Each row is a point on a landscape with many valleys, with its height.
From any point a ball rolls to the lowest of the 2 points nearest to it. It stops when none of these is lower. Distance is the straight distance between rows; heights are no part of it.
Datan: [  5 -19   0  32  18   9 -18  -2  29  22 -14  -9   8  -6   0  -4  -4 -10
 -10  -2   0  -4  -9]  (h 630)
zafez: [ 30   0  27  15 -48   1 -11  24  37  18 -16  55  -1 -16 -35 -38 -50   7
   5 -63 -50 -54   9]  (h 568)
nopaf: [-12 -20   9  24 -15 -22 -20 -18  23  41  -6 -14  12 -18  -5  21  16   6
 -24  33  25   5  48]  (h 705)
mif: [ 29 -14  13   9  -4  18 -12  24  44 -12 -44  32   7 -40   7 -34 -58   1
  18 -87 -41   5  35]  (h 453)
nasat: [  1 -31  45  40 -26   4 -32 -14  29  45  -9  42  31 -24 -20  10 -27  12
  -7  -7 -30 -47   6]  (h 93)
gufug: [-34  -4  46 -24 -44  -6  -1   2  11 -13 -32   6  22 -29   8 -32  -4   7
  13 -21  26  -8  68]  (h 894)
seko: [-18  13 -10 -32 -19  21  13  25   1 -12  19   1  -9   1 -10 -21  10  19
 -17  16  37   6   1]  (h 787)
lar: [-14  46 -59  35  50  15  50 -23 -40  18   9 -27 -21  40  -6  34   4  -1
 -14  12   6  14 -56]  (h 504)
nep: [-26   2  35 -35 -40   6  -9  10   2 -13 -14   5  16  -7   1 -27   4   1
   5  -9  43   0  51]  (h 881)
pof: [ 23 -37 -40  78   2  12 -34 -13  36  57  -5  17   4   2 -23  19 -40   6
 -24 -11   2   8 -33]  (h 826)
nit: [ 21 -16 -58  49   6  13 -11  24  42  35   0  11 -24   8 -31   0 -43   9
 -21 -23  -3  29 -27]  (h 793)
Dizus: [  0  -6  15 -35 -40 -48   1 -34 -21 -37   3 -46 -35  -1  28  46  52  -6
  16  31  20  16  41]  (h 846)
vubi: [ -2   6  33   9 -37  16  -8  35  13  29   6  41  10 -20 -40 -26   3  14
  -2 -19 -20 -52  -6]  (h 552)
Tuk: [ 12 -11 -59  -3  29  26 -11  40  37 -36 -13   1 -22  17   5 -24 -41  18
   1 -26   3  49  -7]  (h 395)
Bibis: [ 15  14  10 -28 -30  19  24  34  14   6  14  63  -5 -13 -51 -54  -4 -10
   0 -39 -45 -46 -27]  (h 261)
zez: [ -3   0  66 -50  -2   0  -8   0 -16 -10 -15   4  16 -14  24 -38  28 -18
  27 -22 -21 -18  19]  (h 364)
Moval: [-22  64 -74 -24  31  29  68 -11 -43   3  40  -6   3  -1  -9  19  23  -3
  17  -2 -18  11 -53]  (h 641)
som: [  9 -12 -32  12  51  17 -11  16  24 -16 -27 -15  -3  13  10  -9 -10 -19
   4  -7   9  20 -22]  (h 592)
mus: [-16  64 -41 -18  28  10  63 -13 -56  16  54  -5   6 -16  -3   9  36 -12
  29  -1 -30  -1 -63]  (h 631)
banub: [ -5 -17   6   7   0   3 -19   2  31  11 -18  -2  20 -25   4  -6   3  -3
 -10   0  10  -4  24]  (h 590)
tal: [  8  19 -69  61  44  22  14   6   0  19  -7  -2 -29  32 -21  20 -32  -5
 -15 -10   2  23 -70]  (h 508)
Pedu: [  2  11 -48  18  52  19   1  13  20 -11 -23 -21 -19  37   9  -2 -23  -7
  -2   1  13  34 -43]  (h 602)
kobi: [  9  19   8  39  33  -3  16 -36 -62  38  51  -4  -9  26  -6  31  35 -14
  20  28 -54 -17 -67]  (h 887)
rer: [ 14  -6  -6 -46  27  44  -4  26   5 -32 -22   5   6  -1  26 -48  -8 -20
  12 -32   5  -2 -20]  (h 629)
gubos: [  3 -10 -39 -30 -24  25 -12  63  37 -28  10  32 -18  -2 -17 -40 -42  27
  -7 -37  21  44  26]  (h 741)
mukez: [ -3   5 -49 -20  34   5   1  11  13 -38  -8 -13 -20  40  20  -2 -32  43
 -21  17  34  49 -18]  (h 430)
noga: [ 22 -15 -25 -47  35  34   1  15   9 -50 -17 -10   1  14  36 -35 -19  -4
  12 -13  22  18  -8]  (h 621)
tep: [  1   0  28  57 -10 -35 -11 -40 -19  35  37 -25 -18  -1  -7  40  45   0
  -6  47  -5  -6  11]  (h 333)
tupum: [ -2   5 -20 -29 -10 -47  11 -34  -1 -36  -8 -54 -35  26  23  69  23  13
 -14  43  38  33  23]  (h 179)
Mog: [ 30 -29 -43  27  20  15 -32  28  55 -15 -36  10   6 -16  13 -12 -47   5
   7 -44 -18  42  22]  (h 382)
dupu: [ -7  47 -67  58  43  20  35 -11 -21  23  -6 -19 -27  43 -15  28 -24  -1
 -25  13  17  23 -54]  (h 518)
bolu: [  8   0  20 -47 -15  34   8  43   9 -26 -18  31  -1 -19 -10 -62 -23  -8
  13 -66 -23 -23 -15]  (h 650)
gapuv: [  8 -14  49  18  17   4 -29 -12  -5  19   2   7  11  -9  -3   3  18  -6
  -1  12 -33 -36  -6]  (h 315)
Kavif: [  5 -36  25  47  -1   5 -25  -4  23  28 -46  51  40 -50  11  15 -57  -4
 -11 -33 -46 -27  41]  (h 298)
Sepo: [-15  13 -14 -56 -37  -3  15   7   1 -44  23 -14 -14  18  -6  -5  -1  42
 -36  40  73  25  30]  (h 461)
bav: [-19  13  31 -11 -41 -31   1  -9 -10  -6  18 -26 -15  -4  -5   9  43   3
   0  28  32   3  47]  (h 381)
gonam: [  8 -11   9 -14 -14 -51   1 -34 -23 -22   1 -57 -28 -10  33  57  48 -28
  12  34   1   8  32]  (h 840)
Redot: [ 23 -10  29   1  37 -13  -6 -26 -30   0   7 -26   8   9  29   5  44 -34
  21  20 -30  -8 -29]  (h 825)
zavaf: [-27  -9  18 -37 -50 -33  -5  -4   1 -22 -14 -13   7 -15  -6   9  13  13
  -8  24  52   6  86]  (h 503)
fafu: [ 14  39  11  -1  15 -25  29 -23 -63  -3  50 -42 -28  16  16  24  51 -20
  28  29 -34  13 -29]  (h 895)
Reva: [  8  -1  24 -68 -49 -38   9 -28 -42 -43  15 -44 -23   7  29  39  40  -8
  17  30  32  20  39]  (h 852)
moz: [-27   9  73   2 -54   0   0  22  15   6 -25  34  22 -28 -39 -48 -18  14
  17 -45   1 -43  26]  (h 628)
bega: [ 21 -16  13   9  26  21 -17   5   8   2 -18   5  13   0   6 -20   6 -25
  11 -27 -38 -22 -43]  (h 649)
Valu: [-13 -16 -21  22  25 -47  -7 -30  23  -2 -37 -38  -2   3  25  50   8 -12
 -11  35  31  21  27]  (h 467)
ful: [-24  42 -72 -30  55  31  60   4 -24 -27   9 -13 -18  31   9  10 -14  13
 -10   6  16  29 -55]  (h 623)
Kir: [  6 -18 -25  14 -23  13 -21  31  51  19 -15  11  -3 -13 -26 -18 -30  22
 -20 -17   7  26  13]  (h 755)
kufor: [ -7  -8 -21   7 -30  16 -16  43  42   3  -4   9  -1 -17 -20 -24 -26  25
 -21   0  33  30  31]  (h 728)
sed: [  8 -24   1 -12  45  14 -18  -8  25 -27 -50 -12  28  -4  48 -13  -3 -32
  14 -21  -6   8   8]  (h 293)
vipil: [ -7  54 -29 -42  -1 -10  64 -12 -77 -16  65 -29 -14  14  22  16  51   3
  19  22 -11  21 -18]  (h 898)
Zotef: [-11  15 -28 -11   6  21  16  30  16   9   9   5 -16  -4 -19 -20   4  13
 -11  -3  22   3 -18]  (h 773)
mis: [  9   7  44 -59 -35 -28   3 -15 -50 -35  26 -26  -4   0  30  -3  52 -25
  27   7   4   5  36]  (h 858)
linak: [-24  -8   0  18 -23 -45 -11 -10  28  28  -2 -24   2 -15  -4  33  21   5
 -24  52  41  15  52]  (h 761)
bedo: [-37  64 -47 -38  -8   9  68   1 -45 -10  61 -10 -15   5  -9  10  29  36
  -6  20  23  13  -7]  (h 906)
nadun: [ 13  35   4  36  30 -17  24 -35 -70  20  45 -26 -19  28  14  23  44 -21
  23  25 -42  -5 -48]  (h 891)
keto: [-16   2  35  10 -38  -5 -13   9  13  29   8  -1   6 -20 -24 -10  21  10
 -10  14  25 -11  28]  (h 282)
kef: [  7  23   8  22  28  -3  15 -18 -26  22  23 -38  -6  14   1  18  44 -13
  -3  23 -14  -5 -30]  (h 468)
nutik: [ 22 -19 -34  46   7  24  -5  -1  12  42  16  30 -10   2 -35  -6 -15   1
 -22 -22 -18 -26 -62]  (h 310)
Zeto: [-10 -18   6 -29   5 -25  -4 -20  12 -24 -35 -26   7  -8  28  20  15 -13
 -10  14  29  13  47]  (h 556)
fab: [-11 -22 -44  49  26 -14 -20  -7  35  19 -24 -25   0  10   8  15 -22   1
 -20  23  29  39  -1]  (h 572)
lim: [-14  11 -44 -63  -4  11  22  25   3 -30  24   2 -30  18  -1 -14 -35  61
 -29  23  47  35  -1]  (h 526)
roki: [ -7  21  43 -64 -66  -6  17  -3 -52 -43  26 -14   5   8  -4 -28  27  -6
  11   1  47   2  48]  (h 864)
tuzo: [  7 -18  25 -30  29  15 -11  -3   9 -24 -43  -7  27 -13  40 -27  10 -22
  10 -25  -9  -4  15]  (h 317)
Damol: [ 24 -29 -19  11  10  16 -19  27  48  -9 -48  24  14 -39  14 -13 -55  -2
   7 -58 -26  27  37]  (h 416)
fip: [  7  -7  57 -28  18   4 -16 -11  -4  -6 -30   1  33 -20  28 -14  14 -32
  21 -19 -31 -14  13]  (h 343)
Gatup: [ 16 -21 -50  80  46   8 -31  -7  26  15 -31   3   7  13   4  20 -46 -22
  -3 -16   8  16 -32]  (h 429)
puvak: [ -2  13  32 -35  -6   2   0  -4 -17 -13  16 -19  -3  -7   9 -11  41  -8
   8   5  22  -1   9]  (h 810)
mabu: [ 10 -15 -21  27  60   0 -26 -17  22 -18 -57 -14  20  -4  43   4 -12 -44
  14  -8   6   0  -9]  (h 334)
bamug: [ -3  13 -12 -12 -18 -41  17 -30 -19 -18   4 -63 -39  28  28  66  43   4
 -11  41  18  30  12]  (h 109)
Peb: [-10  23  45 -53 -17  16  13  26 -22 -11  24  30  15  -8 -21 -45  13 -18
  21 -25 -22 -29 -24]  (h 324)
buz: [ 21  -1  27   4  19 -49   5 -39 -31 -20   6 -41 -17  17  42  39  60 -49
  35  20 -32   9 -10]  (h 832)
Zugi: [-14  17  58   3 -54  11   2  33  14  14   6  47  12 -14 -56 -37  -6  13
   3 -35 -18 -54   9]  (h 589)
giz: [ 11   3  30  -2 -39  18  -2  39  33   3 -29  47  -5 -28 -27 -50 -46   9
   9 -78 -31 -34  13]  (h 614)
meruf: [ 11 -30  42  44  27 -28 -29 -51 -18  21   5  -8   9   7  12  42  27 -28
  22  33 -33 -27  -7]  (h 451)
geto: [-16  41 -39   9  28  -3  35 -10 -12  -1  13 -45 -32  41   6  34  15  21
 -27  31  30  32 -25]  (h 520)
vuz: [  8 -23 -20 -64   6  14  -6  -3  11 -56 -21 -16   4  10  28  -7 -19  16
  -6  -1  47  21  33]  (h 598)
Tipon: [  5   5  38 -13   9 -14  -6  -6 -19   1   8 -17   3  -1  18  -3  53 -23
  18  17 -17 -11  -5]  (h 819)
vani: [  3 -35  42  44 -24   8 -34 -15  27  32 -32  50  40 -32  -3  14 -50  14
  -8 -24 -47 -47  19]  (h 209)
par: [-14   6  39 -59 -49   4   5   3 -25 -33  -1  -4  11   4  -1 -28  15   0
   6  -6  46  -4  44]  (h 870)
pasaf: [-11 -40  -6  50 -15 -21 -30 -11  34  48 -18  -1  28 -28 -11  10 -15  -1
 -31  25  20  -1  40]  (h 622)
kesi: [ 16  18  41  11 -17 -29  -2 -14 -56  12  58 -13 -17   5   7   2  53 -11
  30  43 -45  -3  -6]  (h 404)
gor: [ 19  -5   5 -26  27  39  -8  21  16 -14 -28  14  16  -7  11 -35   4 -25
  18 -39 -25 -19 -40]  (h 638)
tasep: [  0   5 -20 -37  15   1  14  -6   5 -27   0 -33 -19  31  20   6   9  13
 -11  21  34  28  -8]  (h 555)
Libi: [  6 -53 -12  77  27  -8 -31 -13  22  26 -49  22  51 -32  14  26 -50 -20
 -15  -8 -20  -7  22]  (h 413)
kavug: [  7  30  30 -16 -32 -33  15 -13 -51  -9  50 -25 -23   3  19   0  68 -16
  23  37 -25   7   2]  (h 386)
zuvo: [-16  -5 -10 -37 -30  13 -22  25  30 -33 -18  15   4  -3  -2 -31 -41  31
 -12 -12  48  36  57]  (h 668)
komi: [ -5 -59   7  64   7 -10 -34 -29  20  44 -29  30  48 -32   3  35 -31  -4
 -16   5 -18 -26  22]  (h 470)
nema: [-15 -46   5  61   5 -25 -25 -37  16  55 -24   3  31 -30  -1  41 -10  -7
 -18  29   2 -11  25]  (h 534)
sen: [  3   6   9  52  27   9  -1 -42 -48  46  41  15  -6  31 -14  37  26  -5
   7  25 -40 -30 -70]  (h 884)
Garar: [ -9 -15  69   5  18   1 -21 -13   5  15 -47  26  46 -36  21   5 -25 -12
  17 -23 -59 -49  16]  (h 432)
Kizu: [  7 -13  13  66  29   6 -17 -45 -32  43  21   1   2  25 -14  37  20  -5
  -8  23 -17 -25 -52]  (h 877)
gipa: [ 38 -24   0  38  40  23 -25  -2  12   7 -23  27  16  11  -2  -2 -21 -23
  11 -30 -41 -38 -57]  (h 663)
zil: [ 15 -33 -14  76  11   4 -32 -26  13  57 -13   6  13  10  -9  25 -18  -2
 -20   7  10  -7 -33]  (h 848)
vatu: [ -4  19  29 -44 -30  14  21  41  -9  -9  11  54   8 -12 -43 -54   6 -13
  16 -40 -37 -51 -33]  (h 296)
Ges: [ 22 -35  17  43  -3  14 -25 -18   7  40  16  40  10  10 -19  14  -6   8
  -3  -1 -41 -52 -50]  (h 627)
maf: [-12   6 -43 -52 -18  27  13  48  10 -41  17  18 -19  14 -17 -35 -33  50
 -24   4  47  37   9]  (h 548)
gadu: [-10 -17 -32  12  25 -31 -10 -12  38  -7 -32 -29  -3   8  18  30 -12  -2
 -19  41  34  33  18]  (h 519)
nud: [-17 -29 -33  55  30 -50 -12 -32  18  15 -40 -39   8   5  10  61  -8 -30
 -21  47  22  17  24]  (h 387)
Figus: [-10  45  21 -43 -22  -8  36  19 -64  -9  63  13   6  -7 -11 -31  53 -13
  18  10 -10  -6  -9]  (h 357)
kamut: [ -8 -33  11   9  10  -8 -18 -10  22   2 -49   0  30 -41  19   0  -8 -14
  -6  -4  -4  -8  43]  (h 541)
rofa: [-12   5  13 -29 -56  19 -14  43  24 -24 -25  20   5 -22 -16 -58 -39  25
   6 -53  35   8  56]  (h 697)
tilu: [-21 -21 -22 -39  -1 -32   1  -4  23 -33 -18 -32 -11  18  16  21 -11  27
 -28  41  50  42  34]  (h 335)
Suv: [-13  10   7  39 -27   6   0  16  -9  64  47  22  -9  -8 -53  -1  14  27
 -30  11   8 -26 -29]  (h 342)
pud: [  4 -23 -35  42  22   3 -18   7  37  22 -19 -10   8  -9   3   2 -20   1
 -18   8  14  21   0]  (h 612)
ruzu: [ -8  38   0  15 -16 -29  23 -23 -27  11  45 -48 -41  12  10  40  50  10
  -8  39   8  13   9]  (h 217)
pevi: [  8 -25  -2  74  17  -3 -23 -36  -5  45  11  -6   6  25 -14  32   6   3
 -16  18  -4 -12 -41]  (h 867)
panil: [ 19 -20  26  25  10  12  -6   6  31  -8 -59  35  32 -53  25 -15 -66  -2
   9 -66 -45 -13  38]  (h 487)
veb: [ -8  -1 -14 -17 -51  24  -4  55  33 -16  -9  29 -10  -9 -32 -48 -45  24
  -6 -48  26  25  49]  (h 722)
lomu: [-17  26 -45 -60 -11  35  32  48 -10 -37  33  16 -19   3 -24 -37 -13  30
 -14  -4  42  14  -6]  (h 566)
Zimov: [  9 -51   1  63  26  -1 -23  -7  23  22 -60  37  48 -54  24  19 -58 -13
  -5 -25 -41 -17  35]  (h 359)
Zake: [  4  -8 -54 -20  24  21  -4  26  25 -35  -6  -9 -26  24  13 -21 -34  26
  -5   2  27  49 -10]  (h 411)
nobe: [-20  47 -36 -57  -1   9  63  -4 -57 -22  67 -13  -5   5   1   4  35  15
   7  15  12  13 -12]  (h 902)
sig: [  4 -13 -14 -62   9  27  -1  13   0 -50  -7 -13 -12  16  22 -33 -16   4
  -2  -6  35  14   6]  (h 613)
zabup: [-21  52 -28 -42  -9  21  52  20 -47   2  66  27   9 -32 -37 -24  34  -3
  15  -5  -7 -21 -44]  (h 604)
fomu: [ 35 -24 -49  40   1  21   8   8  14  33  28  56 -26  -2 -49  -4 -26   2
 -14 -34 -29 -40 -57]  (h 351)
gal: [ 21 -21  34  14  -7  29 -19   0  16  36  15  46  11   2 -37   9 -13  -1
   4  -9 -51 -61 -51]  (h 611)
fusov: [ 11 -25  20  48  44 -17 -28 -47   2  19 -18 -16  24  -4  24  34  14 -28
  13  20 -16 -20  -2]  (h 425)
bugi: [-22  35 -50 -57 -14  40  49  41 -17 -24  42  24  -1 -14 -26 -33   5  18
   1  -4  29   0 -24]  (h 580)
ligo: [-11  13  80 -59 -35 -23  -1  -4 -43 -16  -2   1  16   0  24 -37  24 -16
  44 -14 -13  -6  29]  (h 352)
Bime: [ 20  10  44  37  -2 -31  -4 -29 -48   8  55 -22 -20  14  16  26  46 -21
  27  46 -58  -7 -12]  (h 418)
fote: [  8 -31  -3  64  40 -12 -32 -38   9  29 -36 -13  21   0  18  29  -5 -28
  -5  11   1 -12 -11]  (h 372)
kod: [-16  12  19  28 -25   0   1   1   3  40  35   5  -2  -7 -35   3  30  14
 -19  22  11 -18  -4]  (h 421)
rur: [ 18  11  20  -7 -29  17  17  31  22  18  11  72  -4  -2 -58 -36 -16  -1
  10 -40 -51 -71 -30]  (h 214)
Bebu: [  8 -17  66  14  11  12 -33 -17  -2  22  12  31  21   7  -7  16   8  -9
  23  14 -56 -41 -22]  (h 350)
raful: [ 10   9   7  23  19 -23  -4 -34 -18  13  12 -50 -16  15  12  37  51 -16
   1  29  -2   7  -8]  (h 444)
Fumos: [-11 -26   2  -2   9 -37  -3 -25  10  -2 -30 -38   5 -10  20  39  25 -18
  -8  29  22   9  38]  (h 521)
gez: [ 36 -22 -57  35  34  16 -29  36  47 -11 -25   5  -4  10  -3   3 -54   4
  14 -57 -16  48   1]  (h 349)
Volu: [ 28 -36  16  56  40  20 -36 -28  18  19 -24  37  35  10   6  18 -20 -23
  11 -18 -38 -38 -52]  (h 655)
rodi: [ -2  -8  15  48  10 -40  -6 -39  -8  28   0 -43 -16   5  10  52  40 -14
  -8  37   5   7   6]  (h 401)
tate: [-12  -1  97 -16  -6  -1 -18  -8   0   8 -26  23  46 -23  11   2  -8 -10
  37 -15 -60 -40  22]  (h 403)
sug: [-28  29 -58   5  33 -29  20  -4  10 -20 -23 -21 -30  60   8  28 -48  52
 -41  39  27  70 -28]  (h 472)
vinot: [ 12 -21 -40  42  -9   9 -27  36  56  30   2   3  -7 -10 -30 -12 -44  13
 -21 -12   7  43   8]  (h 776)
lop: [  1   1 -34 -14 -14  37   7  46  28  -1   9  16 -21 -11 -20 -30 -18  11
 -15 -22  15  14 -10]  (h 762)
ked: [-21  11 100  -5 -33 -15 -19  -6 -20  17  14  26  21  -7 -15  -9  15  -6
  37   7 -43 -39  33]  (h 287)
puniv: [-11  -1 -26 -32   1 -43  11 -18  11 -34 -17 -45 -21  32  18  48  -3  30
 -31  42  49  41  19]  (h 260)
Narok: [ 40 -13 -34  19 -26  16  23  32  29  36  21  55 -23  -9 -58 -27 -22   3
 -17 -40 -35 -36 -31]  (h 394)
ruba: [ 33 -17 -11  28 -36  17 -14  26  36  30   6  52 -12  -5 -52 -20 -30  14
 -11 -43 -30 -42 -11]  (h 447)
lefu: [ 27 -30 -62  75  -9  12 -14   4  32  54   9  15 -15   9 -28  12 -47   7
 -17 -26  -4  21 -34]  (h 808)
Fuzod: [ -5  29  23  32 -28 -39   4 -26 -32  26  58 -34 -30   5  -5  31  54  14
  -5  40  -1  -2  18]  (h 263)
lamu: [ 16 -26 -37  59  61   2 -33 -15  24  -6 -48 -13  15   6  23  13 -28 -33
   2 -10  18   9 -15]  (h 380)
Zogu: [ 10  13 -11 -60 -12  46  22  49   1 -24   0  36  -7 -19 -18 -59 -11  -8
  10 -54  -8 -15 -21]  (h 643)
mabiz: [ 11  -1  51   9 -18  15  -8  12  -2  34  22  45  20  -3 -43 -12   5   8
  10 -11 -43 -60 -27]  (h 591)
zab: [-17  -6  34 -50 -45 -35  -3 -14 -13 -28   1 -25  -7 -18  13   8  37  -6
   3  16  43  10  64]  (h 438)
Sugu: [ 20 -40  32  51  18  13 -41 -33   0  25 -12  26  31  11   0  26  -4 -13
   7  -2 -34 -48 -45]  (h 644)
Kiviz: [ 23 -18 -36  62  40  18 -25   3  24  19 -26   4  -2  23  -3  13 -24 -12
   1 -18  -5   1 -51]  (h 465)
ridi: [-22  37 -52  13  29 -16  40  -9  -4  -3 -11 -35 -34  62   3  36 -21  36
 -41  31  30  52 -25]  (h 499)
tika: [ 30   7  27   5  39 -32  -3 -28 -39 -10  13 -31   1  32  36  28  54 -56
  35  18 -42   4 -32]  (h 829)
vel: [ 20  17  33 -56 -56 -42   8 -22 -57 -43  33 -40 -29   3  28  14  52 -29
  22  25   4  10  33]  (h 856)
Vamim: [-31  -9   7 -40 -46 -21 -14  10  15 -20 -22   4  12 -16   5 -10 -19  19
 -25  20  63  20  85]  (h 581)
rade: [-18  20   2 -14 -32 -29  12 -12 -11  -1  36 -46 -23   2   7  33  39  16
 -13  41  37  17  25]  (h 297)
lom: [-26  58 -70 -21  43  33  72  -1 -27 -14  24  -6  -7   2  -6   7   5  10
   1   1  -1  18 -61]  (h 632)
Bage: [  0 -10   9 -16  -1  20 -10  21  23  -8 -24   5   7 -20   3 -29  -4  -1
   1 -19  11   1  17]  (h 626)
gemeg: [-18  12 -58 -18  34 -19  11  -1  12 -39 -14 -21 -29  53  16  12 -39  50
 -28  33  37  64 -21]  (h 450)
Liva: [ -5  -7  23 -22 -16  24 -11  23  24 -13 -30  17  15 -29   6 -49 -14   6
   0 -50   3  -8  27]  (h 646)
Rito: [-41 -15  36 -13 -43 -15   1   8  11  -7 -50   7  37 -52  19 -22 -31   6
   1 -15  29 -16  88]  (h 909)
vemor: [ -2  30 -21  25  44   9  29 -18 -29  18  18 -30 -16  30   2  29  28 -14
  -5  11  -4   7 -44]  (h 486)
kena: [  5  33 -10   0 -16 -38  30 -25 -49 -12  35 -59 -42  23  26  52  49  10
  -1  34  -3  27   2]  (h 172)
goruz: [-12  28 -34 -26  15  -7  34  -6 -16 -10  20 -36 -29  30  17  18  18  15
 -21  26  25  28 -13]  (h 536)
zitod: [ -9 -16 -14 -26 -22  12 -11  22  33 -12 -16  -5   0  -6   4 -28 -23  23
 -22   5  39  30  37]  (h 698)
liro: [ 10  43 -13 -30  15 -14  47 -16 -59 -24  37 -48 -29  25  32  25  51 -12
  13  19 -10  18 -22]  (h 896)
migar: [  1 -16  46  37  -9   8 -29 -15  10  42   7  23  12 -13 -26   5   7   9
 -10   4 -19 -34   6]  (h 237)
zored: [  1  25  45 -56 -47 -21  19  -6 -64 -35  38  -8  -6   6   4 -29  46 -20
  16  10  13  -1  32]  (h 861)
zopan: [  9   6 -55 -27  -7  33   9  59  30 -20  16  28 -32   1 -23 -44 -37  36
  -2 -35  20  32  -3]  (h 751)
lut: [-13  14 101 -36 -30 -22 -13  -6 -33  -2  -2  13  22   4   5 -28  22 -13
  57  -3 -46 -22  25]  (h 328)
tef: [-13  60 -30 -35   6   7  60   0 -50   7  67  13   6 -26 -19  -9  43  -2
  34  10 -22  -7 -43]  (h 617)
Viz: [-15  33 -79 -15  51  15  38  13 -12 -35  -6 -13 -32  44  10  10 -30  26
 -14   6  22  40 -52]  (h 618)
seme: [ 20  -1  21  18 -36  13 -13  22  30  32  -3  44   1 -26 -39 -25 -21   8
  -8 -34 -33 -48  -6]  (h 505)
zukel: [  2 -34  41  22  36  -8 -14 -21  13   4 -61  14  52 -36  37  14 -22 -22
  13 -16 -48 -41  27]  (h 462)
mibil: [  3 -10 -28 -12  27  14   0   4  22 -17 -18 -26  -9  12  22  -1  -3  -3
 -13  15  16  18  -4]  (h 575)
lita: [ 29 -11 -77  21  38  30 -12  46  35 -13 -11   4 -28  29 -18 -10 -40   7
  17 -50  -9  49 -13]  (h 376)
tibef: [  1 -34   5  26  37  -7 -24 -20  26   8 -43   2  42 -24  30  13 -12 -22
   1  -3 -20 -17  25]  (h 500)
bule: [-10  28 -74  20  67  14  18  15   4 -21 -26 -17 -29  52  14  12 -42  10
 -10   7  17  45 -50]  (h 610)
zamu: [  8   7  36 -30 -19  21   2  30  18 -10 -24  31  11 -18  -8 -56 -37 -10
  20 -73 -42 -39  -3]  (h 639)
depi: [ -1 -25  -6 -54  10 -10  -1 -16  15 -44 -30 -31   8   3  36   7   0   4
  -4  15  38  17  46]  (h 579)
Feb: [-24   5  91   9 -42 -15 -22  -4  -7  15  -3  30  35 -20 -25 -15   3   7
  24  -2 -20 -44  37]  (h 224)
ruz: [-15  24 -29 -58 -24  -4  26  11 -11 -45  39  -5 -20  30  -4  -8 -19  63
 -35  37  58  31  10]  (h 498)
kisa: [ 20  -6  40  39  15 -27 -22 -44 -41  15  38 -14  -7  18  14  34  38 -30
  27  43 -49 -26 -22]  (h 431)
vos: [ -2  43  14 -32 -28 -20  32   7 -70 -12  70   0 -11   1  14 -11  55 -13
  24  27 -17   3   3]  (h 370)
nidom: [  5   7 -12 -69   8  49  14  37 -11 -36   2  16   3  -3   4 -52  -7  -8
  10 -37  10  -2 -23]  (h 636)
bas: [ -9  28  41 -55 -22  10  22  22 -51  -7  41  23  17 -11 -14 -36  47 -16
  32  -6 -12  -8 -16]  (h 344)
Tovab: [  2  -7  86   5  -5   6 -27 -10   1  24  -2  36  35  -3 -11   7 -10 -13
  31  -1 -60 -52  -1]  (h 375)
mapiz: [  9 -10 -13  42 -14  23  -1  12  12  52  29  17  -5  -5 -35   1  -3  12
 -28  -2   2 -21 -39]  (h 236)
zule: [-20 -22 -14 -43 -37  -4 -14  17  22 -50 -20   8  13  -4   4 -28 -49  35
 -18  13  66  34  75]  (h 640)
kal: [-30   0  64   7 -37 -10 -18   5  13  24  -2  17  24 -25 -21 -16  13   7
  -1  -4   3 -31  35]  (h 68)
bada: [-14   2  30 -17 -41  14  -6  29  30 -10 -40  22  13 -28  -6 -54 -36  12
   9 -53  12  -7  52]  (h 670)
lero: [ 12 -10  30 -11   1 -53  -9 -39 -26 -29  -6 -46 -20  -3  40  36  53 -45
  32  29 -22   7  21]  (h 835)
notip: [-25  40 -32 -61 -22  35  59  29 -34 -23  55  29   1 -23 -36 -36  26   7
   9 -12  14 -14 -24]  (h 593)
ruvok: [ -7 -34 -29  67  39 -26 -31 -39  16  25 -40 -12  20  -4  17  50 -15 -21
 -17  29  22   1   7]  (h 262)
soza: [ 15  -3 -44  60  52  19  -6 -10  -1  24 -12  -1 -17  32  -8  13 -26 -18
  -4 -19   2   2 -72]  (h 490)
mizu: [ -9  18   3 -41 -23   2  14   7 -11 -10  26 -15  -3   3   4 -13  30   7
 -11  15  38  10  20]  (h 800)
dus: [ -7  -5 -15 -57 -20 -15   2 -10  10 -32   1 -21  -5  24  10   6 -12  39
 -31  33  61  32  38]  (h 405)

For each start below, name the point where the ball stops.
sen -> bamug
kisa -> rur
kef -> bamug
tibef -> nasat
lom -> gez
notip -> bamug
Volu -> mapiz
nopaf -> nasat
vinot -> bamug
